A landscape with many valleys, sampled at points; each row gives a point and its height.
A ball rolls from a point to whichever of its 2 nearest points has the largest drop for the distance, and stops where none of them is lower. Distance is the straight distance between rows; heights are no part of it.
J271 height 125: [  9 -12  40  -5 -14  14  -3  16  11  17   2  -2  -3   4  -3  20   9  21
 -44  24 -24]
J471 height 373: [ 20  10   4   3  -5  21  21 -41  -9 -16   3  -9   1  10 -17 -49   3  -9
  35 -22   4]
J855 height 383: [ 20 -11  19   2  -8  21  11 -13  19  -1   7 -10  26  28 -19 -13  15  22
 -16   9  -7]
J567 height 674: [  5 -19  13   7  21  -3  34   9   1   4  17  17   4  31 -23 -14 -11   2
  -1   2 -29]
J687 height 581: [-12  -5 -27 -10  11  15   1 -35  10  -3  -1   6  13  19 -35 -30   7  -1
  18  -2  34]
J626 height 247: [-16  -7 -28   4  36 -16   8   9   9  17   2  12  17  32  -7  -8   2  -7
 -11  11   4]
J93 height 355: [ 14  -1  28 -14  15 -17 -14  40  -7 -15 -26 -14   0 -10  21  34  21  25
   4 -11 -12]
J235 height 322: [-31  20  -5 -12 -23 -32 -34  27 -22  24   0  28  -5 -51  13  31  -7 -25
  -9  15  27]
J175 height 196: [-47 -22 -31  29  30  20  10  -8  -4   1  -8  16  -4 -12 -16  -5 -17 -25
  44 -16  10]
J154 height 563: [-21  -7 -38  -7  11   5 -33  12  35  -2 -20   4  39  -8   1  17  -1 -10
   3   9  33]
J930 height 238: [-43 -27 -32  13  34  -3  -7  21  -5   9  -4  12  -7   2  -8   0  -6 -17
   0  -1   8]
J372 height 282: [-39 -10 -34  15   4   5  -7 -26 -33  10  32  -4 -44   2 -17 -13 -19 -12
  17  -5  29]
J835 height 612: [  6  13  16  22 -32  16 -12 -19  -3 -20   2 -35   4  -6  18 -16   7  25
  -7 -18 -25]
J378 height 561: [ 11   5  16 -11  -8 -18  -9 -18 -14  11  22  -1 -43  15 -26 -10  -3   3
 -35  21  21]
J788 height 265: [  7  -3  28  -3 -16  17  -4  -7  12   5  10 -11  10  12 -13  -2   9  25
 -36  13 -13]
J615 height 335: [-10  24  19   9 -24 -20 -22  14 -24   3   4   9 -23 -34  31   6  -1   0
 -26   8 -24]
J703 height 770: [ 33 -10  -4  -3  -1  16  34  -4  47   2   6   4   4  44  -4   1  -8  26
 -38  54   2]
J125 height 844: [ 41   4   6 -29  18   0   3  32  28  13 -22   2  22  19  38  35   7   3
 -36  40 -17]
J533 height 183: [-29 -18 -20  14  25  -4   1   6  -3  10   1  14  13  16 -20 -14  -7   2
   0  -5   2]
J858 height 123: [-33   1 -29  34  13  21  40 -22   0  -3 -21   4  -8 -20  18 -23 -35 -35
  64 -21 -12]
J87 height 437: [  2  25  32   7 -45 -11 -23  -8 -27  10  18  -9 -23 -27  26  -3   0  18
 -28   9 -22]
J978 height 730: [ 29  14  14  -1 -18  20   4 -35 -11 -20  14 -40 -19  10  -2 -37  -3  11
  15 -16 -13]
J20 height 651: [ 17  -5 -33   5   9  10  11 -10  27  -7  -4  19  46  28  -9 -18  33   2
   7  21   7]
J820 height 293: [ 26 -11  49 -18   3  -1  -8  32  -5  -1 -29  -8  -2 -18  23  46  23  22
 -17   0 -27]
J966 height 285: [-41 -21 -24  13  33 -15  -8  27 -17  11 -11   8 -21  -6   5  17  -7 -19
  20 -13   7]
J777 height 744: [-15  16   7   0 -22  -1 -43  14   7   2  -3 -12  23 -37  15  24  15  -4
 -15 -19  16]
J541 height 215: [ -7   6   0   6  24 -31  -2  44 -27 -16 -31  -5 -28 -14  27  19  -5   6
  18 -28 -14]
J365 height 529: [  4  20  31  12 -39   4 -22  -4  -8  -1  12 -25  -3 -21  26  -2   5  22
 -27 -10 -24]
J596 height 677: [ 23   6  27   4 -25  24  -3 -22  -7 -14  16 -30  -4  10   3 -26   0  25
  -6 -12 -16]
J540 height 644: [  4  16  24 -17 -32   2 -34 -19   9  18  13 -13  22  -8   8  15  20   0
 -53  11  23]
J22 height 776: [ 43   0  24  -5 -17   6   5 -27 -11 -21  24 -31 -48  11 -12 -34 -11  -1
  11  -9  -6]
J989 height 388: [-20  15  -5 -24  -2 -40 -33  34 -25  17 -21  22 -23 -46  15  43   4 -21
  -2   3  19]
J423 height 317: [ -8   5   0  10  -4  15  11 -16  -9 -17   9  -5  17   7 -13 -40  -1   4
  24 -20  -4]
J326 height 432: [-16  12   4 -17   2 -32 -30  37  -7   9 -20   4 -10 -28  12  38   9 -13
  -5  -4  11]
J233 height 297: [-41   3 -20   3 -28   5 -49  -4  -1   5  10   2   3 -38   1  11 -22  -4
   1  -1  35]
J848 height 572: [ 43 -28  26   6 -35  39  56 -21  17  -6  16   8  30   6 -30  -5  19  19
  11  15 -24]
J485 height 170: [ -9  -6 -48  -1  24   0  -5  -2  25   7   0  18  26  37  -5 -17   3 -11
 -10  17  14]
J288 height 775: [ 25  17   9  16  -5   7  41 -39  -5  -4  10 -21 -19  23  12 -42 -42 -20
  26 -25 -31]
J898 height 750: [ -6  21 -16  19  -4   3  32 -29 -13  -6   9 -17 -24  18   3 -46 -33 -32
  29 -23 -24]
J349 height 358: [-28   1 -24   3 -21  14 -45 -15   1  -4   3 -11   6 -15 -12  -8  -9   3
  14 -12  35]
J4 height 410: [  3  10  12 -23  19 -28 -23  42  -3  -3 -33  -3  -1 -15  19  41  18   6
   0 -13  13]
J590 height 205: [  1  20  -2  15  -7  19  53 -28  -4   3   5  27   3   1  -1 -39 -17 -36
  56 -23 -16]
J136 height 482: [ 39 -11  14  -8   2  19  23 -32  18  -9  14  -4  16  36 -35 -23   7  15
  -5  18  15]
J603 height 590: [ -4 -17  -3  -3  33 -12   8  34   0  -9 -10  11  19   8  -3   4  20   7
  11  -4 -14]
J896 height 248: [ 28  21  14   7  -5  11  59 -36  -5   7  20  47   0   7 -12 -41 -17 -33
  50 -22 -17]
J338 height 147: [-15  10  11   4  15 -31  -8  39 -27  -7 -14  -2 -38 -17  32   8  -6  -1
  -2 -11 -35]
J769 height 779: [-11  22  10 -18 -16 -16 -40  30   6   1 -12 -15  17 -51  27  49  23 -15
 -16 -12  23]
J191 height 236: [-48 -14 -36  25  16  12  -8 -17 -19  11   9   5 -20  -8 -12  -2 -20 -11
  20 -13  10]
J188 height 300: [-36  -5 -21  -2  -7  -8 -43  21   8  -5 -12  -2  -7 -58  12  43 -19  -3
   9  -7  27]
J377 height 874: [ 37   7   5 -43  22 -14  -2  30  14   6 -39   8  10  13  35  52  15   0
 -15  23  -3]
J509 height 608: [ -6  -7 -28  -2   9  18   5 -27  15  -3  -8  10  41  25 -27 -23  15   5
  16  13  14]
J981 height 484: [-29  -2 -11  -5  14 -16 -31  31  -2   6  -5   3   3 -13   4  25   7   0
 -11  -3  10]
J980 height 810: [ 20 -10 -12   0  18  -3  23  -4  37   1   5  13   6  45  -4  -8  -6   6
 -33  42  -1]
J494 height 165: [-16  13 -18  23   2  21  48 -22  -2 -12  -9  18   9 -13  12 -33 -22 -36
  63 -22 -15]
J899 height 520: [ 13  18  36  -8 -53  -3 -30 -19 -20  16  18   1 -14 -21   9   5   2  17
 -41  13  -1]
J765 height 586: [ 12   5  40 -13 -40  11 -23 -22   3  17   7 -12   5 -17  15  19  15  16
 -53   6   4]
J544 height 428: [ 30  -3  13   2 -12  26  34 -37   7 -18  10   9  21  11 -23 -45  12   7
  30 -11  -8]
J174 height 266: [-30 -11 -18  13  37 -24  -5  42 -25 -12 -21  -2 -32 -14  13  20  -5  -5
  23 -24  -5]
J266 height 804: [ 33 -11   3  -8  13  13   6  15  41   9  -8   6  21  21  16  15   4  11
 -39  45 -15]
J691 height 700: [ -1  -7   8  17  19   1  39 -12  -5   1  17  10 -12  28 -26 -32 -20  -5
  11 -18 -24]
J466 height 707: [-14  16   6 -12 -19  -4 -39   1   8  10   5 -12  25 -13   9  19  20  -7
 -32  -6  21]
J863 height 496: [ 53 -15  31   1 -24  39  42 -37  13 -12  14   4  17  11 -30 -23  13  16
  22   0 -13]
J955 height 230: [-43   7 -13  -3 -28 -10 -45  16 -10   9   6   7  -7 -49   7  31 -16 -11
  -2   4  35]
J771 height 727: [-10  14  -5  19   2   3  19 -24 -19  -7  25 -10 -21  18 -13 -36 -22 -15
  12 -25 -21]
J644 height 528: [-26  -3 -26  -9   5  -5 -33  26  17   3 -19  -6  24 -22   3  19   7  -4
   2  -4  22]
J791 height 430: [-10   2   6  12  -4 -25   8 -22 -46   7  39   1 -64  11  -6 -19 -16  -7
 -13   1   7]
J559 height 543: [ 21  -2  -2 -10   3  13   3 -38   6  -5   8  -5   8  32 -35 -32   9   1
   3  -4  25]
J143 height 701: [ 28 -14 -26  -3  18  10  14   2  34  -3  -5  17  58  20   5  -3  27   4
  -4  31 -10]
J623 height 454: [ 18  22  12 -32  16 -24  -5  27   3  -6 -42  -1   3   2  18  59  17  17
   1 -14  27]
J297 height 634: [ 13 -26   7  -3  22  -9  19  28   3   0  -1  15  21  23 -12  -3   8   7
  -3  16 -30]
J764 height 368: [  3   2 -10   3  11 -17  10 -29 -34   0  38 -16 -63  14 -23 -27 -12 -19
  10  -9  24]
J657 height 495: [ -3   4  12   2  -1 -18  10 -15 -21   1  33  -1 -37  24 -22 -20 -15   8
 -20   2   2]
J516 height 717: [ 46 -29  -1   2 -17  30  47 -11  41   0   9  -5  13  42 -20   1  -2  25
 -22  39   0]
J343 height 245: [-15  16  19  16 -11 -23  -8  26 -22   2   5  -5 -33 -19  29   2 -10   5
 -17   4 -45]
J702 height 652: [ 39 -31   7  -1 -19  28  53 -18  30  -1  10   3  30  28 -28  -9  11  20
  -4  25 -16]
J265 height 756: [ 19  -8 -13  -6  16  -3  -2   6  30   5  -2   2  42  25  11   2  13   3
 -29  26  -4]
J80 height 502: [ 27  -1  -2 -32  24 -28   2  29   4  -9 -35  -3  17  19  14  44  24  20
  14  -9  12]
J762 height 352: [-15  -4 -24  -3  17 -11 -31  30  11 -12 -23 -12 -11 -54   2  42 -20  10
  32 -19  34]
J278 height 811: [-11  29  23 -16 -29 -23 -37  26  -8  12 -13   1   8 -53  22  41  16 -23
 -26   4   0]
J292 height 219: [ 12  -6  41  -1 -11  10  -7  30   1  10 -14  -6  -5 -14  13  23  12  23
 -33  13 -37]
J273 height 323: [-10  -6 -28   5   1  -1  -6 -32 -31   0  30 -14 -51  -1 -14 -30 -19 -20
  22  -9  37]
J394 height 547: [ 12 -10 -14 -20  38 -24   7  36  -6 -15 -29  10  18  15   3  27  21   9
  20  -7   3]
J734 height 161: [-47 -13 -34  30  22  23  21 -19  -3 -15 -13  10 -20 -18   5  -8 -38 -31
  55 -17   1]
J408 height 241: [-17  -6  -2  11   6   1  -2   3   0  -3   2   2  19   5 -18 -19   3   3
  -2  -8  -7]

Two balls start at each pair of points below. Name the first point that both come to, or write never.
J278, J154 -> J326
J378, J978 -> never
J22, J657 -> never
J466, J644 -> never
J981, J769 -> never

Call two points neighbours if one is among the 2 nearest of the other. Go from one point of each pair to the other, from neighbour to neighbour, staying as low as possible. Name the highest point that can't be avoided.
J533, J955 -> J20
J4, J955 -> J326
J485, J533 -> J626
J338, J533 -> J966
